Points, in no order, along strands that fork and pass close to each other.
Two points are linked if the straight distance between their rows is under 76.4. Some points are linked to none.
j_771: [ 15, -27,  -7,  15,  -2,  10, -42, -21,   5,  -6,  -3,  -4,  22, -18, -26,
 -10,  17, -15,  -5, -30,  -6, -19,  -8, -13, -32, -23,  -4,  33,  -4,  34,
 -19,  -1]
j_962: [-13,   1,  28, -14,  -1,  35,  22,  -3,   4,  16,   0,  16,  -8, -10,   0,
  32,  30, -11,  23,  43,  -3,  10,  -3,  35, -12,  17,  24, -26,  -5,   9,
  42,   3]
j_433: [  1, -16,   1,   1,  12,  10,  25, -33, -23,   1, -48,  10,  11, -19,  28,
 -47,   9, -13, -19,  13,  15,  35,  -1,  18, -13, -34, -27, -20,   7,  -1,
 -18, -13]
j_409: [  4,  24,   5,  -2,  -1,  38,   9,  15,  31,  15,  -4, -16, -39,  -2,   6,
  23,  15,   3,   5,  15,  -4, -12,   0,  13,   4,  29,  26, -42, -12,   0,
  -3,  -6]
j_660: [ -9,  22,  42,   2,   4,  -7,  30,   7, -19, -25,   4,  47,  37,  30,   5,
  21,  20,  12,  16,  41,  -3,  24, -13,  27,  17,   5,  -2,  -9,  21,  -5,
  17,   6]
j_20: [-17,  34,  15,  -2, -33,   8, -25,  26,  -7,   6,  24, -19, -28,   3, -39,
  17,  11,   2,  28,   4,  -8, -14, -31,   9,   1,  34,  33,  -8,   0,   0,
   3,  39]
j_600: [-11,  21,  -1,   9,  -8, -18, -11,  35,  -6,   0,  26, -15,  -8,  36, -43,
   7, -44,  17,  30,  -4,  13, -23, -10,  -6,  27,  25,   4,  10,   2, -37,
  -6,  26]
j_361: [  9,   1,  36,   1, -18, -16,   7,  56,  14,  16,  34, -15, -13,  12, -10,
  17,  30,  10, -15, -10,  12, -36,  11, -50,   2,   0, -16,  55,   4, -17,
   2,  13]
j_870: [ 20,   7, -12,  -2,  17,   3,   5, -10,  34, -13,  -6, -21, -15,  -1,  35,
   2,   6,   3, -41,  -3, -15,  -8,  25, -26,   2,   2,  -8, -39,  -3,   8,
 -23, -22]
j_836: [-14,  56,   9, -11, -11, -12,   0,  10,  14,  -4,  24, -12, -17,  41, -48,
   2,  13,  12,  17,  -3,  -2, -33, -11,  -7,  -8,  29,  14, -25,  23,  21,
  17,  20]
j_711: [ -5,  34, -30, -10,   0, -33, -12,  -4, -28, -13,  18,   2,  -4, -11,   4,
 -16, -36,  16,  -2, -23, -16, -14,  -6,  -7,   4,  21,   8, -35,  10,   8,
  -1,  29]
j_682: [ -9, -32,  14,  11,  -9,  23,  16, -15, -28,  -6, -48,  25,   6, -19,  50,
  -6,  39,  -4,  -8,  46,   1,  55,  -5,  38,   6, -34, -19,  -5,   9,  10,
 -13, -16]
j_645: [-13, -41,  20, -24,  31,  29,  43, -23,   5,  -5,  -8,   8,  20,  15,  18,
  26,   0, -21,  14,  45,   8,  28,  30,   2,  14, -13, -15,   2,  -6, -20,
  37, -37]
j_581: [ 14,  -3, -17,  -5,  19, -14, -10, -34, -11, -15, -24,   1,  29, -30,  -5,
 -53,  -5, -19, -21, -37,   1,  15, -13,   9, -31, -46,  -9,   5,   9,  30,
  -5,   6]
j_415: [ 12, -14,   0,  25, -10, -12, -32,  -2,  29,  -6,  18, -16,  -3, -14,   8,
  46,  35,   1, -46, -32, -34, -45,  19, -32,  -9, -18,  13,  18, -11,  36,
  -7, -24]
j_950: [ -1,  26, -10,  -2,   7, -13,  10, -18,  -4, -15,   3,  -5,  -2,  -7,  33,
   8,   2,   4, -22,  -5, -17, -25,  18, -15,  -8,  14,   0, -63,  22,  24,
   5,  -9]
j_454: [ 16,  36,   6,  -5,  12, -20,  11,  33,  43, -17,  20, -16, -10,  40, -21,
  20,  16,  23, -19, -18, -10, -28,  22, -34,  13,   6,  11,  12,  11,  12,
  -6,  -7]
j_497: [ -1,  23,  29,  -8,  25,  -9,  27, -13,  19, -24,  23,  11,  32,  59, -30,
   2,  15,   9,   1,   0,  33, -26,  10, -23, -11,   8, -20, -16,  42,  16,
  26,   2]
j_243: [  3,   4, -10,  -3,  -2,  27, -17,   3,  -4,  14,  -7,   0, -19, -22,  -4,
  -6,  -8,  -3,  17,   7,  -3,   7, -11,  18,  -3,  19,  19, -12, -13,   2,
 -10,   9]
j_484: [ -7, -42, -28, -11,  18,  -9,   1,  -7,  -6,  11, -21,   2,   7,   5, -36,
 -31, -58,  -9,  28,  -4,  19,  39,  -2,  21,   6, -23,   5,  33, -21, -34,
  13, -10]
j_259: [-20,  64,  10, -17, -10, -15,   9,   9,  -8,  -1,  27,   3, -15,  22, -33,
   2,   6,  14,  11,   1,  -3, -24, -17,   7,  -2,  32,  15, -39,  23,  14,
  21,  37]
j_841: [  2,  26,   8,  -8,  32,   7,  38,   9,  24,   5,   4,   3,  -5,  34,   2,
   5, -21,  11,   2,  17,  17,  -7,  16,   1,  19,  20,  -6, -34,   2, -24,
   3, -10]
j_662: [  8,  -3,  37,  -5,  27,  43,  25, -21,  23,  -7,   0,   5,  18,  11,   8,
  26,  28, -17, -21,  29,   8, -10,  14,  -1,  -2,  -6, -18, -21,  13,   8,
   4, -25]
j_358: [-19, -46,   1,  -9,  10,   4,  41, -25, -32,   0, -39,  24,  10,  -9,  34,
 -14,   0, -12,  12,  40,   6,  62,  13,  29,  10, -38, -19,   6,  -7, -11,
  21, -25]
j_969: [ 11,  -4,  -4,  -6,   4,  23, -17, -19,  -9,  10, -15,  15,   5, -45,   0,
 -19,  18, -11,  -8,  -3,   5,  17, -19,  29, -30, -19,   1,  -5,  -8,  40,
  -6,  13]
j_413: [ 12,  -8, -13,  -4,  19,   1,  12, -36, -13,  -4, -40,   1,  13, -19,  10,
 -55,  -7, -15, -23, -15,  12,  24,  -3,   6, -20, -32, -17, -18,   2,   5,
 -14,  -8]
j_639: [-11,  11, -11,  10, -37, -44, -49,  17, -46, -14,  32, -13,   8,   0, -26,
 -20, -26,  17,  22, -29,   6, -14, -29, -24,  -1,   8,  -5,  33,  14,  -4,
  -5,  49]
j_439: [ 24, -16,  18, -12,  33,  45,   8, -11,  45,   2,  -5,  -7,  -2,   3,  13,
  16,  15, -18, -25,  25,   5,  12,  26,  -2,   2,  -9,  -7,  -7, -11,  -3,
  -8, -29]
j_391: [ 18,  -5, -28,  12,  -3,   7, -15, -13,  24,  -6, -19, -25, -22, -17,  33,
  -2,   8,   0, -34, -16, -24,  -8,  14, -23, -10,  -3,   3, -29, -13,  19,
 -33, -24]
j_574: [ 14,   2,  23,  10, -18, -34, -10,  32,  32, -14,  36, -17,  -5,  31, -17,
  20,  42,  12, -18, -26,   0, -48,  15, -50,  -3,  -5, -11,  46,  17,   8,
   8,   2]
j_54: [ 13,  -2, -14, -12,  12, -21, -30, -20,  -9, -13,   3,  13,  39, -27, -19,
 -45,   1,  -9,  -6, -33,  15,  16, -23,  11, -32, -33, -18,  28,  10,  32,
   2,  29]
j_88: [ -8,  32,  44,   8, -15,  -3,  19,   6, -11, -18,   7,  45,  28,  12,  16,
  30,  45,   8,   3,  37, -16,  32, -28,  38,   9,   8,  -1, -13,  11,  10,
  12,  11]
j_827: [  1,  44,   2,  -6,  -6, -14,  -1,  20,  39, -12,  25, -20, -11,  41, -34,
  15,  17,  17,  -3, -15,  -8, -39,   6, -25,   0,  21,  10,  -3,  17,  23,
   5,  -4]
j_563: [ -7,  14,  14,  -6,  -4,  44,  13,  13,  25,  22,  -3, -13, -40,  -5,  -2,
  32,  23,  -2,  19,  29,  -2,  -6,  -6,  29,  -4,  31,  40, -40, -12,   5,
  22,  -1]
j_978: [ 13, -17, -11, -11,   8, -33, -45, -16,  -9, -23,  16,  15,  38,  -2, -30,
 -45,  -8,   2,  11, -33,  26,  12, -24,  -6, -26, -22, -19,  34,  14,  16,
   6,  38]
j_524: [ 11,   7, -12,   4,  11, -26, -11,   8,  20, -17,  18, -12,  17,  23, -12,
   2, -22,  10,  -8, -31,  -8, -24,   8, -43,   8,  15,   0,  11,   4, -13,
 -14,  -2]
j_123: [  2,   2,  -4,   7, -19, -44, -48,   1,   5, -27,  33, -15,  15,  18, -23,
   7,   5,   4,  12, -31,  -9, -46,  -2, -38, -12,   8,   3,   9,  30,  18,
  14,  11]
j_800: [ 12, -32,   1,  27, -19,   9, -28,  -2,  10,  12,   1, -11,  14, -15, -12,
  -1,  23, -14, -11, -31,  -6, -30,  -4, -33, -25, -21, -10,  58, -11,  15,
 -24, -11]
j_531: [ 10, -55,   6,   0,  -1,  33, -39,  -7,  19,  13,  -8,  -4,  13,  -4, -29,
   2,  19, -28,  24,  -1,   7,   4,   1,   5, -22, -26,   4,  59, -20,   9,
  -3, -18]
j_405: [-13,  27, -10,   1, -33, -55, -45,  11,  -6, -19,  35, -24,  -2,  22, -19,
  19,  -1,   9,  11, -33, -22, -52,  -3, -30,  -2,  14,  22,  -2,  37,  18,
  23,   7]
j_440: [  9,  -7,  -1, -18,   5, -23, -45,  -6, -10, -13,  28,  19,  29,   1, -33,
 -34,  -9,   4,  23, -12,  30,  13, -25,  -1, -18,  -2, -19,  23,  12,   5,
  11,  47]
j_690: [  9,  22,  -7,  -4,  29,  -9,  25,  23,  31,  -2,  11,  -4, -14,  38, -16,
   2, -48,  22,  -3,   0,  12,  -6,  12,  -5,  30,  21,  -1, -21,  -7, -43,
 -11,  -3]
j_599: [ 32, -17,   9,   1,  18,  32,  -7,  -2,  47,  -2,  -6, -12,  -9,  -6,   8,
  12,  18, -11, -37,  -1, -11,   8,  18, -18,   0, -12,   2,  11, -23,   2,
 -32, -25]
j_775: [-13, -33,  11,   0,   1,   7,  24, -14, -34, -14, -38,  35,  17,  -9,  42,
  -2,  19,  -4,   6,  47,  -4,  66,  -4,  36,  16, -32, -17,   8,   4,  -2,
   4, -22]
j_619: [ -2,  13, -33,   0,   0, -11,   3, -14, -24,   5, -21,   2, -26, -21,  22,
 -42, -23,  10, -10,  -3,   4,   9,   1,  12,   3,  11,  -6, -45,  -6,   0,
 -27,  20]
j_880: [ 20,   8,  17, -13,  48,  13,  32,  -7,  40, -16,   8,  -6,  16,  30,  10,
   5,  -1,  -2, -39,   6,  12,   1,  22, -27,  11,  -4, -18, -19,   8, -15,
  -7, -19]
j_215: [ -4, -16,  20,  -1,  18, -11,  23, -17, -38, -24,  -9,  54,  55,  15,  18,
 -10,  -4,   4,  -8,  15,  17,  53, -18,  11,  12, -25, -29,  11,  16, -12,
  -3,  -3]
j_981: [-10,  13, -26,  10, -35, -40, -22,  19, -16,  10,  17, -22, -10, -10,  28,
  29,  -9,   6, -26, -44, -31, -48,  10, -39,   4,   4,  15,  22,   9,  -1,
   0, -21]
j_934: [ 10,  34, -10,  -2,  -2,  15,   7,  12,  26,   1,  -3, -24, -34,   2,  12,
  16,   8,  14, -10,  -3, -14, -25,   7,  -6,   8,  28,  14, -48,  -9,   9,
 -18,  -6]
j_131: [  2,   5,  -4,  10, -22,  30, -22,  19,   0,  15,  -3, -15, -22, -18,  -9,
  13,   2,   0,  18,  -3, -11,  -9, -17,   1,   1,  22,  27,   0, -18,  -1,
 -19,   4]
j_966: [ 21,  32,  10, -17,  40,  -6,  29,  20,  49, -19,  10,  -9,  -3,  37,  -5,
   8,   1,  17, -34,  -3,   3,  -9,  28, -29,  16,   1,   1,  -9,   8,   1,
  -7, -11]
j_207: [-20, -37, -25,  -7,  10,  -1,  46, -22, -13,  15, -28,   2, -27,  -4,  21,
  -8, -42,   5,  20,  49,   5,  38,  28,  32,  20,   5,  -8, -19, -25, -30,
  31,  -3]
j_98: [-17, -34,  33, -14,  14,  26,  37, -19, -12, -11, -12,  24,  23,  11,  19,
  36,  17, -17,  26,  55,  -5,  27,  18,  15,  11, -13,  -7,  -1,   3,  -4,
  37, -28]
j_770: [ 12,  -6,  15,  16, -21, -46, -40,   4,  22, -34,  39, -22,   2,  36, -27,
  12,  27,   7,   5, -33,  -1, -55,   4, -43, -11,   1, -11,  22,  34,  16,
  21,  -1]
j_266: [  1, -33,   0, -20,  35,  18,   9, -17,  14,   7,  -3,   7,  15,  13,  -7,
  -4, -30, -18,  12,  15,  19,  27,  17,   3,   2,  -4,  -6,   8, -10, -29,
  13, -24]
j_399: [-11,  40, -15,  -9, -22, -40, -32,   3, -12, -17,  27, -15,  -3,   4, -16,
  16,  -8,  11,   5, -26, -29, -40,  -7, -17,  -2,  22,  26, -25,  24,  23,
  15,  20]
j_431: [  5,   7,  -6,  -2,  -5,   6,  14,  -8, -15,  14, -27,  22,   8, -43,  38,
 -36,  32, -12, -20,  -6,  20,  43, -26,  64, -12, -33, -23,   4,  -8,  26,
   4,   6]
j_139: [-23,  25,  29,  -8,  -2, -17,  31,  11, -19,  -2,  24,  49,  19,  20,   1,
  20,   9,  12,  28,  38,   4,  28, -10,  43,  16,  17,   1,   0,   7, -16,
  41,  29]
j_147: [ -7,  16,  56,   7,  11,  26,  40, -16,   2, -15,  -3,  22,  28,  32,  -8,
  33,  43,  -4,  -2,  38,   3, -12,   1,   6,  -2,  -5, -12, -21,  31,  18,
  12, -20]
j_954: [-16, -22, -24,  -4,   4,   7,  24,  -6, -16,  21, -23,  -1, -42, -16,  18,
 -13, -36,   7,  22,  39,   5,  32,  18,  43,  20,  17,  10, -27, -21, -23,
  19,  10]
j_879: [ -8,  17, -35,   6, -10,   1,  -3,   5, -27,  17, -13,  -9, -54, -19,   8,
 -24, -35,  16,   6,   2,   2,  11,  -2,  29,  24,  27,  11, -43, -13, -17,
 -30,  31]
j_998: [ -1,   4, -15,  10,  11, -18,   4,  25,  11,   3,  14,  -2,  -4,  32, -27,
  -1, -65,  16,   8,  -9,  14,  -6,  -3, -11,  29,  17,   1,   6, -11, -54,
 -18,   7]
j_668: [-16,  26,  11, -13,  -8,  15,  -9,  20,   1,  13,  18,  -7, -23,   4, -33,
  13,  -6,   2,  35,  18,  -2,  -2, -13,  24,   6,  35,  27, -15,   0, -11,
  21,  28]
j_649: [ 11,   0,  -6,  -5,   1,  17, -24, -15,  -4,   2,   0,   9,   8, -32, -10,
  -9,   7,  -6,  -1,  -7,  -4,  -2, -14,   7, -25,   3,   8, -10,  -3,  29,
 -10,  14]
j_548: [-14,  38,  -1,   2, -43, -12, -33,  19, -22,  -6,  25, -22, -17,  -3, -28,
  18,   4,  10,  16, -18, -23, -29, -31, -13,  -1,  29,  24,  -9,   5,  16,
  -5,  36]
j_751: [-13,   4, -31,  19, -33, -33,   4,  13, -33,  30,   4, -25,  -8, -20,  17,
 -20, -26,   2, -28, -52,  -6, -29,  -2, -48,  -6,  -9, -12,  47,  -9, -18,
 -14, -13]
j_221: [ -3,  15,  -8,   8,  -7,  -7,  19, -14, -32,   1, -21,  23,  -4, -26,  50,
 -27,  11,  11, -17,  13,   4,  20,  -2,  17,  -4,   5, -16, -46,   4,  10,
 -18,  20]
j_37: [  8,  31,  -7,  -4,  11,   1,  19,  -3,  21,  -7,  -3, -15, -17,   8,  29,
   6,   3,   9, -22,   3, -10, -24,  21, -15,   3,  19,  -3, -60,   6,  10,
 -10, -12]
j_539: [ 19, -12, -24,  20, -10,  -5, -21,  -7,  27,  -5,  -7, -23, -16, -22,  32,
  22,  14,   2, -46, -29, -35, -21,  17, -30,  -9, -13,  12,  -6, -16,  28,
 -26, -30]
j_691: [ -4, -42, -20,  -8,  -6,   2,  -1,   7,  -9,  19, -49, -21,  -4, -26, -26,
 -27, -15, -28,  41, -17,  -6,  32,  -8,  37,   1, -42,  19,  58, -29, -10,
  22,  -9]
j_468: [ -7,   6, -15,   5,  -4, -32,  37,  -5, -28,  11, -39,  24,   9, -17,  41,
 -57,   1,  -1, -16,   2,  28,  59, -16,  64,  18, -33, -32,  -1,  -4, -15,
  -4,   9]
j_940: [  2, -50,  -7, -27,  23,  24,  -9, -29,   9,   7, -28,   2,  21,  -7, -25,
 -25,  -3, -39,  21,  -1,  15,  36,   9,  20, -16, -48,   0,  39, -16,   1,
  11, -28]
j_367: [  0,  12,  43,  12,  -9,  17,  20,  -9, -20, -15,  -9,  38,  20,  -8,  26,
  27,  46,   3,  -9,  41, -12,  18, -17,  23,  -2,  -2,  -5, -29,  12,  19,
  -1,   1]
j_754: [  2, -12,   9, -18,  28,  12,  -1, -11,   6,   2,   7,  16,  22,  10, -19,
  -6, -20, -11,  20,  11,  22,  10,   4,   3,  -2,  10,  -5,  -3,   2, -17,
   8,   2]
j_799: [-11,  23, -21,   5, -24, -41, -35,  13, -35, -14,  25, -13,   4,   2, -22,
  -8, -33,  18,  15, -31, -11, -23, -19, -23,   6,  16,   7,  12,  12,  -3,
  -7,  38]
j_381: [ -8,  44, -15, -15,   4, -39,  -5,  -4, -16, -19,  25,   5,   8,   3,  -3,
  -1, -21,  16,   1, -20, -11, -28,   1, -12,   0,  22,  10, -40,  27,  14,
  20,  27]
j_216: [  6, -19, -10,  22, -14,   4, -13,   9,  -1,  19,  -6,  -9,   7,  -6, -10,
 -19,  -6,  -9,   0, -30,  -2, -11,  -8, -28,  -9,  -9,  -6,  55, -14, -16,
 -29, -12]
j_496: [  7,  -7,  15, -17,  34,   4,   5, -15,  14, -11,  14,  15,  37,  30, -19,
  -3, -15,  -7,   6,   3,  30,  -3,   8, -17,  -2,   7, -15, -10,  15, -14,
   7,   5]
j_140: [  9,  -5,  -3, -15,   4,  18,  -4, -10,  -5,  14, -25,  16,  10, -50,   6,
 -31,  25, -21,  -7, -10,  19,  36, -24,  56, -23, -40,  -9,  13,  -9,  33,
   7,   8]
j_42: [  0, -30,  14,   0,   8,  35,  16, -31, -19,   6, -46,  17,   6, -28,  33,
 -19,  31, -21, -17,  29,  14,  33,  -2,  27, -15, -41, -22, -14,   2,  16,
 -10, -19]
j_51: [-13, -21,  34,   0,   2,  32,  36, -12, -12,  -3, -24,  21,   6,  -2,  34,
  34,  27,  -7,  19,  60, -10,  27,  11,  26,   8,  -3,   2, -20,   4,  -1,
  26, -22]
j_335: [ -5,  22,  47,   0,  13,  -3,  28, -21,   3, -25,  16,  24,  38,  45, -23,
  14,  37,   0,  -1,  17,  18, -23,   3, -10, -16,   0, -19, -16,  43,  24,
  26,   3]
j_126: [ -2,  16, -29,   8, -11,   9,  -6,  12,  -8,  13, -11, -21, -49,  -9,  10,
 -10, -27,  14,   5,  -1,  -7,  -5,  -1,   8,  22,  31,  13, -38, -19, -20,
 -33,  11]
j_403: [ 15,   5,  13,  16, -23,  17,  -6,  32,  33,  12,   9, -17, -19, -10,   1,
  39,  36,   5, -19, -13, -19, -31,  -1, -25,  -1,   5,  14,  19, -20,  10,
 -22,  -9]
j_669: [ -7,  18, -42,   6, -13, -41, -28,   0, -37,  -9,   7, -10,  -2, -14,  -1,
 -21, -44,  14,  -1, -40, -22, -14, -11, -17,   4,   9,  11,  -4,   6,   1,
 -16,  17]
j_453: [  6, -66,   8,  -3,   0,  18, -32,   3,  25,  10,   4,  -7,  12,  14, -24,
   2,   9, -24,  27,   1,   9,   9,  11, -10, -10, -19,  -2,  75, -17, -18,
   4, -21]
j_626: [  3,   5, -24,   4,   3, -25, -36, -18,  -2, -16,  11,  -9,   9, -18,  10,
   7, -10,  -5, -18, -29, -29, -28,  11, -21, -14,  -2,  18, -22,  19,  31,
   2, -14]
j_764: [-12, -10, -22,  29, -22,   9,   5,  30, -12,  32, -12, -24, -48,  -8,   3,
  -3, -48,   8,  11,   2,  -7,   9,   1,  11,  33,  16,  14,  27, -30, -48,
 -23,  -6]
j_745: [ -5,  -8, -19,  22, -27, -16,   1,  11, -22,  29, -10, -21,   7, -17,  -5,
 -35, -18,  -7, -11, -52,   4, -22, -14, -37, -15, -23, -15,  61,  -9, -19,
 -21, -13]
j_313: [ -4, -15,  38,  11,  -5,  41,  19, -14, -13,   2, -23,  28,   3, -19,  34,
  32,  46,  -6,  -3,  51,  -4,  22,  -7,  30,  -7,  -9,  -1, -32,   3,  14,
   7, -13]
j_620: [-26, -23,   0, -26,  14,  -6,  56, -10, -15,  -4,   3,  17,   7,  11,  -3,
  27, -28,   6,  45,  48,   0,  22,  23,  23,  16,   8,  -5,  -4, -21, -17,
  62,   8]
j_257: [  4, -16,  -4,  28, -36,  33, -10,  21,   0,  38,  -8, -20, -20, -36,  13,
  15,  22,  -6, -13, -24,  -4, -24, -16, -18, -17,  -4,   8,  41, -28,   6,
 -28, -15]
j_647: [ 18, -44,  12,   3,   8,   1, -19,  15,  28,   3,  16,   0,  18,  28, -20,
  -1,   1,  -6,   3, -13,  18,   4,   8, -32,   0,  -8, -10,  66, -11, -34,
 -13,  -9]
j_160: [ 13,   3,   0,  -9,  37,   7,  27, -10,  30,  -3,  -3,  -2,   1,  19,  17,
  -8, -21,   4, -24,  13,  11,   9,  20, -15,  12,   7, -17, -31,  -5, -30,
 -17, -19]
j_486: [  5,  16,  15, -12,  33,  -7,  18,  -8,  24, -22,  21,   5,  34,  42, -20,
   1,  -7,   4,  -3,  -7,  26, -20,  12, -26,  -1,  11, -15, -18,  24,  -1,
  12,   2]
j_144: [  6,  18, -13,   0,   9, -19, -18, -14,  19, -19,  13, -17,   3,  -3,  14,
  22,   0,  -1, -25, -21, -26, -35,  22, -21,  -7,   4,  15, -37,  19,  31,
   9, -21]
j_83: [-17, -39,  -7, -11,  18,   3,  41, -25, -23,  10, -33,  19,  -2,  -3,  26,
 -15, -23,  -7,  16,  41,  12,  49,  19,  24,  10, -16, -15,  -9, -14, -24,
  23, -19]
j_479: [-13, -50,   5, -26,  37,  23,  28, -35,  -2,   2, -12,  16,  27,  15,   5,
  -6, -21, -26,   5,  23,  26,  45,  18,   1,   5, -27, -18,  10,  -6, -26,
  23, -37]
j_21: [-10,  23,  -1,  -7,   7,   4,  -3,  21,   3,   7,  15,  -6, -16,  14, -31,
   7, -33,  11,  30,  11,   3, -10,  -5,  12,  21,  31,  16, -12,  -4, -26,
   3,  18]
j_922: [-26, -14, -14,  31, -29,   4,   1,  28, -38,  32,  -1, -28, -34,  -9, -15,
   4, -59,   4,  26,   6,  -1,   4,  -6,  16,  28,  13,  14,  46, -22, -44,
  -6,   8]
j_427: [  0,   7,  -4,  12, -12,   0,  17,  -9, -29,   1, -28,  28,   5, -33,  53,
 -31,  30,   2, -24,  11,  10,  41, -18,  42,  -7, -19, -26, -13,   1,  21,
 -14,  10]
j_862: [-17,  -3, -13,  -7,  -3,  10,  19,   0, -28,  22,  -5,  17, -35, -29,  24,
  -4, -13,  11,  17,  32,   2,  38,   0,  56,  14,  24,  12, -19, -17,  -8,
  28,  28]
j_694: [ 20, -24,  23,   8,  -2,  -8,  -9,  31,  30,   5,  24,  -2,   7,  18, -16,
  11,  21,   1, -10, -13,  11, -20,  12, -44,   3,  -4, -13,  63,  -5, -25,
 -12,   2]
j_343: [ -3,   5,  -9,  -7, -11, -25, -48,  13, -25,  -6,  28,   7,  10,  -2, -36,
 -29, -26,  11,  28, -13,  19,  12, -32,  10,  -1,   7,  -6,  32,   6,  -7,
  -1,  51]
j_605: [ 16, -41,   4,   2,   7,  38, -38, -22,  14,   7, -18,   1,  19, -21, -31,
  -7,  24, -29,   4,  -8,   6,   4,  -7,  14, -30, -38,   1,  36, -16,  33,
 -14, -11]
j_40: [ -4,   9, -28,  11, -26, -35, -41,   6,  -7,  -3,  11, -16,  -8, -10,  21,
  28,  -6,  -1, -17, -41, -38, -44,   9, -25,  -1,   3,  27,  -2,  17,  18,
  -3, -26]
j_475: [ -1,   4,  13,  17, -36,  23, -23,  27,  14,  14,  14, -20, -15,  -5, -21,
  30,  24,  -4,  18,  -5, -10, -28, -19, -12,  -6,  22,  20,  19, -12,   3,
 -12,   3]
j_743: [  3,   0, -24,  20, -11,  11,  -2,  23,   7,  22, -15, -21, -46,  -5,  10,
  -4, -29,  10,   3,   0,  -9,   3,   3,   4,  26,  23,  14,   0, -29, -35,
 -35,  -6]
j_204: [ 25,  -2,   8,  11,  -3,  30,  -3,  29,  40,  14,  -2, -12, -28, -10,  11,
  27,  23,   4, -17,   1, -17,  -5,   9, -13,   9,   7,  18,  14, -26,  -7,
 -28, -15]
j_673: [ -3,   4,  -6,  -7,  -1,  20,   3,  -2, -20,  20,  -9,  20, -21, -35,  18,
 -14,   0,   2,  10,  21,   7,  29, -10,  42,  -3,  13,  12, -23, -12,   5,
   7,  19]
j_154: [-11,  11, -31,  17, -30, -35,  -8,  16, -23,  11,  12, -22,  -7,  -8,  20,
   1, -27,   9, -19, -46, -21, -35,   2, -45,   6,   6,  -1,  28,  -6, -15,
 -17, -12]

A fork is a point with three links. Follow the links from the first point to the second and name the forks in between, in order.
j_343; j_600: j_399
j_431; j_862: j_243
j_415; j_962: j_37

A fork is a point with three links, a tip a point with one. Leave the first point through the second and follow the links. Name the first fork or tip that comes.
j_647; j_694: j_399
j_496; j_754: j_139
j_754; j_496: j_243
j_37; j_870: j_415
j_427; j_221: j_922
j_962; j_563: j_37
j_21; j_600: j_259
